Each row is a point on a landscape with many valleys, with its height.
From any point a ball takes the steepest step (drop divided by distance) to one of its 2 nearest points. It stops when none of these is lower. Distance is the straight distance between rows; heights are no part of it.
dodid height 33.5: [180 119  74 148 150 120  73 139 137 163 109 152 146 110 125 217 137 136
 109 138 163 103  97 155]
kunak height 35.8: [140 134  78  88 169 157 121 159 149 139 136 152 143 155 137 149 100 162
  64 121 121 100 103 127]
laf height 2.9: [173 106 124  95  94 125 111 137 197 132  91 193  76 142 121 159 146  81
 104 142 101  91 135 117]
budut height 18.9: [ 82 142 102 136 149 125 114 144 139 185 124 110 156  89 136 110 163 119
  88 129 175 159 112 164]
nosut height 16.3: [181  87 127 145 117  99 166 111 134 112 189 103 132 122 147  94 101 154
 103 104 104  91 157  89]
Moku height 3.2: [111 140 107 141 109  60 123 135 184 188 127 139 120  87 120 116 174  76
 143 132  85 156 136 144]
rolam height 46.5: [100 183 115  83 114 106 126 112 158 120 122 156 148 149 130 131 147 120
  66 124 140 139  92 114]
ker height 34.3: [100 106 183  99 136 137 132 107 100 106 156 189 116 115 141 113 112 128
  94 135 158 120  61 113]
semus height 16.1: [139 167 159 152 129 113 149 140  70  98 115 117 117 155 141 145  94 128
 219  87 140 135 160 136]
zaki height 30.5: [134  68 118 131 137 179 111 182 102 175 127 106  83 123  92  91  97  88
 107 164  84 159 129 118]
Pami height 39.1: [138 112 151 126 124 103 101  83 130 128 185 193 102 137 134 113 125 103
 112 110 164 128  36 137]
Papub height 18.0: [141 190 144 156  87 148 136 116 100 127  93 126 156 150 122 195 117 111
 109 134 190 136 127 150]
bir height 70.4: [123 174 123  89 107 111 109 113 151 125 118 161 124 194  99 110 144  65
 141 133 177 187  64 134]
ruru height 51.2: [ 88 150 135 123 142 144 114 137 124 115  92 150 150 106 140 162 152 153
 119 155 109 121 127 134]
basa height 13.1: [154 129 155 132  89 108 109 116 150 101  94 186  88 157 129 166 159  89
 154 131 145 123 122 135]
Tofa height 73.0: [144 161  96 106  96  84 138 126 140 110 205 121 158 160 154 135 156 141
 148 105 148 139 118  59]
zin height 24.6: [128 176 145 152  84 158 104 106  95 115  71  99 174 137 115 205 167 151
 130 136 141 128 171 109]
patis height 69.3: [ 87 169 110  70 119 127 123 131 148 155 101 153 131 137 136  93 140  44
 130 106 204 172  64 142]
viz height 74.9: [138 135 152  90 161 112 145 168  95 120 136 134 125 158  91 108  97 160
 100  67 125 125 185 110]
ripa height 29.0: [150 161  85 180  98 169  82  78 129 123  84  82 147 135 139 194 154 154
 120 138 164 125 157 125]
ras height 50.5: [139 106 131 158 137  79 147 148 140 109 106  91 145  96 119 126 142 166
 172 150  62 133 218  94]
seges height 43.7: [176 110 132 173 150  77 101 107 100 104 132  88 155 106 121 146 114 197
 111 109 138 105 188 122]
laki height 29.5: [174  95  66 177 114 110 123 112 143 139 115  98 127 123 103 105 115 117
 117 138  86 111 170 144]
Neki height 41.6: [103  75 100  94 159 213 110 131 133  92  91 110 162 116 170 133 141 163
 100 159 181 119 119 126]
Pekod height 38.4: [135 130 135 128 117  80 196 146 157 145 133 130 152  92  58 143 116 124
 130 208  83 102 111 183]
Lovu height 53.8: [ 67 131 160 135 162 141 176 153 107 118 110 112 145  64 113 139 127 168
 132 183 112 118 146 124]
mit height 12.3: [108 132 101 121 140  96 128 159 167 214 122 127 127  84 117 107 177  77
 135 134 163 168 120 172]
Nar height 72.4: [156 152 108 172  88  96 111  92 162 141 137 124 120 143 163 139 138  80
 193 120 126 131 103 167]
nir height 42.7: [ 90 168  92  85 133 143 114 157 138 154 157  79 160 133 121  85 163 152
  85  90 143 118 168  98]
Vede height 14.2: [148 125 124  93 113  85 113 112 236 154 112 172  90 139 106 122 152  95
  92 148  73 136 123 150]
Dudib height 56.6: [106  78 140 166 134 155 137  94 106 105  89 112 122  88 122 133 158 154
  92 189 161 109 129 155]
bug height 39.2: [135 101 135 124 161 117  86 158 141 176 118 185 103 137 113 125 120 105
 123 124 116 163 108 174]
ferat height 50.0: [106 130 160 106  83 137 210 110 154  67 107 122  99 165 129 112 169 112
 126 165 111 115 140 101]
taz height 66.1: [130 147 157  90  76 152 126 145 124 131 140 164  80 101 126 109 106  81
 152 110 119  75 139  64]
nul height 38.8: [125 118  54  88 153 184 111 144 137 140 114  96 164 145 140 126 151 164
  57 125 185 121 121 119]
Pof height 32.9: [132 157  88 127 161 165  73 116 147 111 106  81 130 140 156 168 145 186
 138 107 151 119 163 119]
mav height 78.0: [150  88 100 131 178 177 151 181 136 133 130 127  84 112 122 142  52 128
 132 179 152 124 132 131]
gomid height 74.2: [134 171 128 119 155  85 126 155 110 117 153  89 172 157 128 105 101 173
 125  71 126 148 197 113]
div height 79.4: [120 137 158 148 158 144 126 170 129 106 116 113  99  62 128 161 110 159
 204 151 136  91 193 102]
Navef height 29.2: [112  70 173 140 126 159 118 124 110 151 187 160  95  83 154 112 118 118
 124 140 142 125  81 115]
kubot height 12.0: [148  95 102 133 106  89 102 110 209 167 116 136  99 129 118 100 182  90
 131 130  61 151 153 146]
refav height 58.9: [122  70 135 157 118 142  98  90 126 117  95 107 152 129 104 127 186 136
  80 189 166 145 116 194]
pabe height 46.1: [168 110 131 152 159  66  86 102 152 115 151 102 185  93 170 142 122 190
 125 120  95  96 165  94]
Moloz height 59.4: [122 124 144 110 148 177 190 151 145  81 119 145 109 151 163 139 104 126
 147 165 175 120 115 138]
zudu height 32.5: [168 109  79 125 158 125 137 143 107 113 143 114 163 162 115 159 128 193
  97 123 111 114 138 108]
bog height 42.3: [109 139 149 119 164  71 172 170 133 142 138 168 143 106  83 132  94 126
 119 158  75 149 113 148]
Tokiv height 34.4: [126  69 105 125 156 161  89 186 158 198 115 133  84 128  95 100 124  83
 145 161  90 191 133 148]
getak height 48.2: [ 96 131 152 119  94 110 179 130 111 115 122 138 138 119 108 114 179 120
 146 151  68 123 134  96]
nuzin height 51.9: [132 113 155 123 111 152 211  95 140  89  93  95  97 162 107 123 110 133
  81 135 102  96 142 141]
sul height 54.1: [109 119 127 147 134 176 151  90 126  87  87  91 134 161 127 123 154 160
  84 161 100 128 130 160]
nafeg height 69.8: [116 121 138 128 110 129  68  94  99 161 144 156 124 110 147  97 140 102
 145  72  76 118 105 115]
zat height 17.9: [166 109 154 156 107  98  92 108 121 140 158 159 120  63 155 149  98 127
 152  99  94  69 133 100]
favo height 75.7: [109 149 180 108 141 121 147 150 113 108 108 156  95 137 123 101  95 125
 105  93 164 125 159 134]
misav height 68.4: [130 158 125 129 106 111  53  79  78 145 158 127 162 142 155 114 128 111
 169  51 109 129  91 100]
vuro height 36.8: [150 132 121 141 174 117  42 115 126 125 116 109 143 156 143 165 137 197
 119  84 129 171 167 135]
taza height 29.4: [164 129 115 115 148 128 158 142 104  97 125 115 162 124 120 187 101 189
 129 121  87  64 144 101]
keza height 71.2: [117 114 117 181 103 135  87  94 111 170 141 132 116  93 169 127 167  87
 190 107 100 117  92 143]
Vele height 40.9: [ 86 133  65 108 146 168 134 149 109 142 118  76 163 116 110  86 145 167
  66 143 153 111 161 111]
vukef height 64.1: [102 151 160 187  85 109 141  70 111 113 104 110 160  99 117 143 160 120
  99 161 104 119 109 185]
Lim height 64.8: [100 173 106 134 138 134 108 131  84 128 118 105 168 185 131 114 137 140
 147  95  88 191 141 141]
teret height 10.3: [191 107 137 162  77  82 135  84 134 101 150 127 147 121 163 142 132 127
 127 119 100  73 137  98]
Mami height 21.8: [166  37 130 161 133 110 174 114 106 119 173  98 100 106  92 113 125 164
 103 150 133 111 160 105]
Beku height 63.5: [124 152 103 166 118 126 116 109 108 136 103  92 180 177  99 135 145 126
 124 141  79 183 133 183]
Pipab height 71.5: [136 154 108 124 116 104  99  90 134 112 156 152 111 175 145 127 150 104
 186 100 169 172  45  95]
bof height 63.9: [ 76 132 140  95  99 181 175 126 120 113 137 157 119 142 135  78 126  76
 140 158 115 125  62 105]
Nimen height 45.7: [148 108 174 121 138  95  77  91 133 118 175 146  94 128 158  94  97 145
 133  50 132 118 154 106]
sino height 48.5: [117 117 142 141 149  77 120 120 187 113 150 113 140  65 153 131 135 180
 138 145  71 123 176  91]
kuz height 24.5: [ 92 154 107 127 141 119 145 135 112 148 184 120 167 125 148 126 137 144
  91 129 183 154  82 146]
Lan height 16.5: [163 154 150 151  99 102 157 135 106 112 108 164 112 146 113 185 124  82
 194 146 146 107 110 165]
Vefo height 42.8: [162 109 139 144 138  93 102  79 130 111 186 165 113 149 178 123  94 138
 142  81 132 127  83 122]
poso height 58.0: [ 93 143 141 103 152 178 199 153  84 105 126 105 143 154 128 114 104 149
 115 126 149 121 122 133]
nuzu height 28.8: [160 148 108 165 145 103 108 132 132 138 161 140 130  91 161 188 108 158
 139 117 179 103 110 142]
Para height 40.8: [148 127 167 155 157  87  81 122  81 122 139 123 152 127 114 163 127 196
  97  91 153 160 164 142]
gedi height 45.5: [120 125 143 140 125 103 155 133  89 149 129 152 152 126  86 120 124 105
 140 136  57 133 102 157]
faka height 73.6: [137 161 134  89 135 112 102 115 121  90 180 103 160 185 141 113 129 162
 145  65 133 146 165  75]
zise height 48.8: [ 96 159 131 115 128 127 134 126 159 124 107 147 139 148 135 139 146 109
 111 168 131 145  95 167]
fekad height 67.2: [124 182 140 123  99 116  98  88  49 107 143 138 157 171 107 101 109 116
 153  64 135 151  66  94]
rim height 26.1: [139  76 113 167 125 141 141 143 107 141 128 106  90  99  94  99 120 129
 124 146 105 123 173 114]
dibo height 61.6: [121 114 142 168 120 116 130 103  89 142  97  97 170 141  67 141 173 128
 117 172 106 162 114 202]
felo height 32.4: [168  96  66 145 105 126 132 135 203 178 147  89  97 115  95  84  95  90
 130 163  76 121 149 149]
zaf height 68.1: [ 74 168 158  78 101 146 128 160 109 117  82 161 143 103 151 108 126  74
 138 103 213 132 115 128]
bidi height 65.1: [108 152 132  78  97 174 131 122 114  99 150 159 100 140 129  82 112  97
 162 107 115  91  76  50]
riri height 20.7: [162 105 146 127 132 150 148 153  71 114 106 108 117 155 110 142 110 142
 195  87  87 102 177 107]
Takul height 45.0: [121  60 131 120 143 213 120 120 118 110 120 146 141 139 164 140 141 136
 121 168 137 117  62 151]
pul height 44.3: [103 183  95  74 132 123 120 148 150 152 124 119 134 150 145 121 164 124
  99  86 158 152 136 102]
lideg height 23.8: [145  95 160 173 127 117 117 132  96 138 159 154 108  66 136 145 125 140
 139 131 151  94 129 125]
Guz height 67.1: [118 148 150  89  94 174 114 160 108 139  94 163 101 108 152 118 106  75
 139  94 178  77 132 115]
Lifem height 60.6: [119  99 133 101 136 159 147 154 179 131 143 144  85 107 177 129 139 119
 139 146 173 131 123 103]
Fiso height 65.9: [119 164 147 130 125  97 142 113  65 107 126 117 141 202 107  92 112 115
 151  75 119 186 131 138]
mon height 61.7: [103 116 118 132 123 151 145 114 194 161 151 103  61  96 173  88 152  94
 143 117 132 144 135 119]
sodub height 56.2: [ 76 108 139 113 181 170 164 160  93 115  95 112 160  98 121 110 102 165
  92 156 163 143 129 149]
rofu height 11.2: [149 174 142 171 113 121 168 144  82 109  95 118 126 123 128 187 101 120
 175 119 165  96 142 158]
sak height 72.3: [121 160 100 118  70 109 124  85 142 118 173 129 146 162 149 138 201 104
 175 131 155 160  66  65]
non height 76.5: [ 98 120 188  80 149 161 166 170 142 110  93 154  83 137 132  94  66 101
 100 140 142 158 144 134]
rel height 77.3: [136 102 144 105 157 156 170 185 169 133 128 127  84 133 108 104  60 100
 116 173 149 152 145 154]
sasa height 35.0: [148 118  84 118 112 125 177 158 174 163 145 102 139 131  62  90 114 109
 133 207  67 121 141 165]
led height 25.4: [132 106 159 113 167 137 168 131  95  98 113  85 135 120 105 153  74 178
 157 105  62  94 159 109]
sudop height 78.7: [101 136 147 140 181 173 139 171 134 111 120 103  85  74 145 135  56 161
 151 162 149 120 168 118]
pafil height 62.8: [ 85 148 127 118 109 148 148 102 158 117 151 126  85 162 161  68 133  98
 148 119 126 149 107 121]
tiro height 38.3: [186 104  95 144 141 100  69 133 150 179 132 161 116 136 115 154 120 116
  97  94 122 124 115 176]

Where does a ball stop that starts at each point below?
bog | teret
Para | rofu
refav | teret
kunak | rofu
viz | nul
Pami | teret
taz | nul
poso | nul
bug | teret
